Points, in no order, along strands that fork, close into loops and pass close to each other.
In the rows, zero is written as 128.
Points whose rows are less than 90.2 apart are linked; no others are. Some points are linked to none.
Z_538: [ 86 106 157 136  84 131 122 144 125 154 119 163 105 131 102 115 109 150
 203 126 103 115 167  94]
Z_125: [172 149 106 103 150 136  77 109 136 139 148 121 160 134 101 122 140 115
 114 109 156 135  71 156]
Z_667: [120 111 168 169 130 124 145 182 123 132 123  98 155 101 130  48 132 118
 134 142 152 164 207  83]
Z_518: [145 134 142 109 134 195 120 110 129 143 123 126 134 158 102  95 130 141
 104 107 159 106  84 124]
Z_492: [123 152 171 158 124 164 121 144 130 115  67  87 182 143 138  34 149 139
 105 125 211 173 171 117]
Z_377: [161 114 114 147 117  75 162  85 113 134 119  84 133 110 124 168 156 122
 149 195 125 129 119 156]
Z_914: [ 95 136 130 129 159 112 158 149 127  90 127 167  94 151 183 172  98 116
  74 115  59  95 152 112]
Z_938: [ 77 113 147  92 117 199  91 189 124 116 134 196 102 137 110 109  54 134
 150  88 136  93 133 100]
Z_564: [111 119 118  77 110 118 114 165 123 116 171 149  88 118 135 154  92 144
 183 117 119 154 157 111]
Z_950: [139 133 118 108 131 148 126 110 124 104 167 132 114 128 128 164 132 130
 117 102 108 111 116 132]
Z_529: [ 85 107 135  99 138 178 120 197 129 100 146 202  94 125 130 127  64 106
 131  81 128  83 137 106]
Z_53: [117 146 113 142 136 121 149  75 135  75  85 147  83 134 172 188 103 135
 100 172  61 112 133 138]
Z_110: [104 148 151 106  81 187  97 121 135 141 114 171 121 140 102 103  94 175
 184 110 127 128 137 109]
Z_739: [ 98 112 160 119 145 203 131 153 121 133 131 165 104 146 133  94  93 128
  97  93 124  77 122  94]
Z_670: [155 126  91 162 124  87 129  81 143 131 115 120 124 106 116 185 182 114
 101 153 113  93  66 181]
Z_994: [156 131 106 168 113  94 114  89 167 159 118 120 123 103  95 150 170 130
 100 164 132 103  58 181]
Z_349: [ 75 101 120 137 132 114 183 192 126  96 113 195  75 135 159 166 123  91
 129 105  90  96 155  84]
Z_78: [131 158 109 122  76 169 110  73 174 150  95 168 113 114  97 121 123 158
 152 143 137 121 107 149]
Z_575: [141 175 105  76 126 159  56 102 169 162 112 150 136 143  94 118 110 125
 121 115 192 150  77 172]
Z_888: [103  83 142 171 129 140 191 132 121 132 131 101  99 135 130 133 138 117
 109 123  95  86 147  95]
Z_452: [114 111 144 104 143 171 110 167 117 144 169 140 126 144 113 109  88 117
 133  90 144 123 131  96]
Z_878: [ 97 120 100 127 130 113 159 101 102  90 121 116  70 120 163 213 140 147
 148 174  91 128 138 141]
Z_876: [175 144 114 161 131  58  85 122 161 150 124 103 172  81 110 110 169 113
 114 165 152 163  93 187]
Z_12: [116 103 114 126 135  94 164 108  93 114 149  99  94 127 148 193 148 135
 138 147  94 122 139 132]
Z_487: [174 131  86 156 141  99  92 117 127 137 132  99 178 114 107 123 181 109
  91  95 133  93  37 159]
Z_701: [177 146 118 119 136 130 106 109 140 137 150 107 161 138 104 109 140 121
 127 121 148 149 104 138]
Z_489: [115 104 146  99 154 146 101 191 114 141 179 141 136 150 120  96  77  96
 146  98 155 151 153  92]
Z_55: [ 97 131 134 122 141 149 145 163 138  95 136 182  92 139 168 150  85 108
  90 102  80  79 143 106]
Z_328: [140 158 105  96  86 117 112  87 155 138 127 148 115 102 117 151 110 146
 187 162 138 166 132 152]
Z_738: [150 135 134  80 152 127  78 159 121 111 188 137 149 129 137 122  98 115
 158 112 150 187 160 121]
Z_955: [138 105 144 124 143 115 147 158 113 142 175  95 133 133 126 111 122 115
 132 112 125 134 153  95]
Z_856: [130 143 101 157 115 131 142  56 155  96  77 152  84 114 154 183 128 131
 113 192  85 102 109 162]
Z_359: [167 158 116 158 140  98  69 137 166 137 113 109 187  94 118  84 182 110
 100 152 182 187 110 180]
Z_61: [ 98  96 135 118 112  92 156 187 118 140 150 154  96 124 129 127 110 115
 194 124 117 140 171  80]
Z_407: [170 124 102 142 147  62 142 113  95 114 162  65 174 109 130 137 171 112
 123 127 107 127 109 136]
Z_353: [119 150 122  95 173 152 109 132 103  79 166 157 145 122 165 165 108 119
  57  71  86  84 119 147]
Z_975: [152 142  83 132 125 103 114  82 150 111 134 132 114  98 121 190 174 123
 113 131 104 105  79 179]
Z_893: [177 129  96 144 137  83 122 105 117 122 149  89 172 112 114 139 176 107
 116 113 116 115  74 154]
Z_290: [ 92 136 148  93  99 210  82 143 136 120 123 180 111 132 114 107  74 163
 156  99 132 106 129 113]
Z_661: [ 94 135 117 125 174  96 155 138 113  94 137 159 129 144 185 188 127 117
  50  99  50 103 150 123]
Z_153: [121 145 118  84  81 126 116 101 141 121 135 145 100 105 122 163 101 165
 205 151 120 161 147 131]
Z_680: [117  94 108 140 154  63 173 128  69 118 158  66 125 131 149 184 167 120
 133 136  96 125 137 132]
Z_949: [114 123 173 157 118 139 149 174 125 159 112 103 160 140 120  31 114 132
 139 131 145 151 181  72]
Z_721: [143 128 101 171 147 104 144  88 108  91 119 115 158 121 142 175 193 118
  60 103  79  82  85 158]
Z_927: [125  95 114 154 156  68 173 140  73 127 164  56 148 127 139 159 170 115
 107 106  93 104 140 115]
Z_204: [100  97 129 170 164 108 185 134  98 111 139  96 141 136 149 166 171 114
  53  93  75  80 140 114]
Z_31: [142 117 147 136 132  92 151 138 113 119 144 108 138  89 152 114 138 139
 168 187 134 187 196 131]
Z_995: [145 140 135  82 138 153  71 140 125 122 169 137 149 142 125 110  82 124
 155 112 162 178 146 117]
Z_36: [ 74 111 109 107 123 124 152 200 132  92 131 185  67 122 157 173 112 111
 144 102  98 100 156 102]
Z_268: [106 121 105 124 109 125 145  84 115 104  91 138  77 108 155 202 127 152
 169 196  98 126 139 141]
Z_245: [120 141 182 139 137 167 110 161 118 128  77  86 182 162 138  18 121 132
  99 122 201 166 171  91]
Z_100: [145 133 116 144 133 147 143  85 136  98 139 133 108 128 143 164 151 129
  92 124  92  93 107 141]
Z_895: [ 99 126 150 125 139 183 135 153 136 117 131 184  94 140 162 104  85 122
  89 102  90  71 136  95]
Z_435: [159 160 112 150 108 109 115  92 177 178 105 140 148 111 102 102 131 140
 147 163 165 163 114 170]
Z_10: [168 118 123 144 134  71 157 109 108 125 147  74 149 107 124 135 154 119
 137 173 124 143 135 141]
Z_655: [ 90 120 160 137  84 174 122 125 133 139 110 172 103 133 112 107 110 166
 172 123  94  98 148  96]
Z_536: [ 90 140 103  70 143 127 123 170 116  64 172 154  92 114 167 199 104 138
 113  81  89 112 140 141]
Z_722: [127 102 144 151 108 139 168 111 123 145 137 106 115 137 108 121 129 137
 131 138 112 111 145 102]
Z_850: [129 120 175 109 139 185 135 130 109 161  79  96 151 184  94  50 106 147
 103 104 184 119 109  99]
Z_825: [145 153  85  96 121 115 117  90 139  93 143 129  99 102 130 204 147 133
 133 132 109 127 104 164]
Z_646: [ 87 107 147 118  89 103 132 163 118 143 127 162  99 119 120 131 101 148
 218 140 105 136 175  93]
Z_865: [ 66  87 126 163 148 112 201 170 115 122 113 146  79 134 154 172 146  85
 125 122  86 100 153  85]
Z_212: [151 130 161 112 134 184 124 112 119 154  78 101 153 179  92  64 120 138
  96 113 185 118  81 117]
Z_158: [147 130 144 114 122 149 110 126 134 149 147 129 150 140 120  91 104 142
 158 130 145 170 146 109]
Z_863: [172 143  96 120 152 137  78 107 118 135 148 109 171 125 104 129 157 110
  97  90 147  99  54 157]
Z_658: [130 122 122  68 127 108 100 181 121 111 179 145 111 124 138 140  84 140
 180 113 134 176 168 107]
Z_466: [115 129 119  96 140 139 127 140 123  90 172 145  96 121 155 183 122 132
 110  96  93 112 135 132]
Z_240: [143 161 129 160 136 115  60 145 172 137  82 115 181 113 124  73 179 116
  91 143 208 192 116 190]
Z_276: [149 152  87  89 110 103 118  89 147 120 146 127 105 101 120 184 136 137
 169 157 124 146 114 159]
Z_259: [144 157 130 178 100  96 109 109 184 204  79 131 141 117 102  79 134 151
 117 164 183 156  88 185]
Z_289: [141 167 125  81 120 182  75  99 156 157 104 152 146 157  94 100 103 138
 133 111 189 148  85 149]
Z_165: [135 170 143 163 124 143  92 141 167 131  53 111 177 133 135  61 170 122
  97 129 232 183 138 177]
Z_644: [168 134 121 124 121 108 137 106 128 133 157 103 140 118 117 129 141 129
 151 150 126 156 131 137]
Z_766: [ 97 113 168 103 151 157  86 196 111 137 142 142 164 161 131  61  73  90
 142 107 181 171 165  93]
Z_250: [148 145 131 172  97 118 128 107 176 197  71 123 126 127  84  88 155 159
  99 150 178 117  49 169]
Z_930: [123 119 150 100 135 199 114 132 119 139 142 140 124 156 111 103  97 135
 119 101 147 109 109 103]
Z_249: [133 113 144 136 101 152 142 113 130 152 136 124 123 142 107 106 115 147
 152 132 124 134 140 105]
Z_412: [ 96 135 119 140 143 118 155 107 126  80 105 152  78 144 183 184 101 132
  96 147  50 110 149 118]
Z_421: [ 89  91 139 159 141 132 186 156 124 129 139 133  95 133 146 144 139 107
 107 108  93  86 151  88]
Z_942: [118 122 186 116 136 168 115 149 106 159  78  94 170 181 116  28  95 134
 110 110 197 145 137  93]
Z_384: [150 106 130 119 169 109 127 151 101 126 187  88 158 133 127 131 133 108
 117  87 116 129 136 111]
Z_60: [112 121 173 149 110 164 140 143 122 177  99 118 151 154 103  42 107 150
 156 113 138 127 151  82]
Z_221: [143 162 125 110  95 176 104  91 161 160  99 156 130 139  97 100 122 156
 144 126 162 135  95 135]
Z_819: [166 109 108 126 175  93 108 143  72 116 179  67 202 127 140 117 145 105
 107  63 118 123 115 122]
Z_832: [108  90 127 167 156  91 190 150  90 130 155  76 134 136 133 164 167 106
  82  93  92  83 142 102]
Z_300: [146 165 149 163 121 157 115 130 146 122  76 109 183 131 128  47 154 132
 125 136 204 192 159 144]
Z_65: [ 89 106 127 102 108 137 129 164 132 109 148 164  76 123 139 164  97 145
 164 111 104 116 153 104]
Z_177: [145 108 104 150 125  98 166  75 105 126 105  98 108 113 134 199 153 123
 145 201 115 114 111 155]
Z_242: [136 147 109 148  88 147 133  58 173 120  80 163  93 107 128 155 138 139
 126 181 107 103 102 155]
Z_880: [156 140 115 163 110 124 122  98 171 165 103 123 129 123  87 115 163 138
  96 145 148 106  53 164]
Z_796: [114 124 131 150 173 119 161 126 104 104 140 134 142 148 167 162 149 114
  40  91  63  82 135 127]
Z_213: [124 149 111 131  76 149 129  62 164 130  96 163  99 106 109 152 130 155
 161 169 119 115 117 152]
Z_47: [176 149 106 141 120  82 106 103 164 160 127 121 152 101 104 122 150 124
 135 161 147 162  99 178]
Z_581: [154 153 115 111 105  97 120  90 150 142 119 146 130  98 130 133 124 141
 189 174 143 185 153 160]
Z_584: [135 115 160 155 122 115 144 146 123 130 131 104 153 101 134  71 126 132
 155 156 144 181 201 107]
Z_740: [ 98 112 176  98 144 174 106 171 100 163 115 126 155 180 117  44  75 115
 129 107 186 143 138  92]
Z_238: [149 138 103 159 146 111 145  73 126  89 118 131 128 130 150 179 171 120
  67 134  75  85  92 162]
Z_367: [155 136 119 104 124  76 133 116 115 122 142 120 131  93 154 142 139 133
 183 187 133 194 168 155]
Z_227: [ 99  94 126 131 138  73 187 190 109 140 152 124  99 125 144 147 133  88
 164 125 117 132 156  85]
Z_732: [171 154 150 130 150 122 100 135 118 141  77  66 189 161  93  62 149 119
  63 122 200 121  60 124]
Z_868: [109 120 118 111  86 109 141  96 114 122 116 136  87 116 140 172 111 157
 207 186 111 145 151 133]
Z_562: [118  95 137 128 149  85 172 167 103 142 173  90 116 125 134 133 134 106
 146 125 112 135 159  98]

A piece is two or more points that can be reached from each other along the links. Count, over all rows, the pieces, the separate loops (a circle has one, a figure eight two, a Y none), the forks (points with three links) and the tips (points with one).
pieces: 5
loops: 4
forks: 5
tips: 7

A fork is a point with three links, a tip a point with one. Leave the first point through the second and follow the links. Name the first fork or tip that comes.
Z_47, Z_876: Z_942
Z_880, Z_994: Z_328
Z_893, Z_487: Z_10
Z_221, Z_78: Z_914

Name the points in between on the shortest way along the links from the first point to the second, in order.
Z_856, Z_518: Z_53, Z_412, Z_914, Z_55, Z_895, Z_739, Z_930
Z_942, Z_832: Z_850, Z_212, Z_518, Z_930, Z_739, Z_895, Z_55, Z_914, Z_661, Z_796, Z_204
Z_722, Z_36: Z_888, Z_421, Z_865, Z_349
Z_290, Z_227: Z_110, Z_655, Z_538, Z_646, Z_61
Z_349, Z_995: Z_36, Z_65, Z_564, Z_658, Z_738
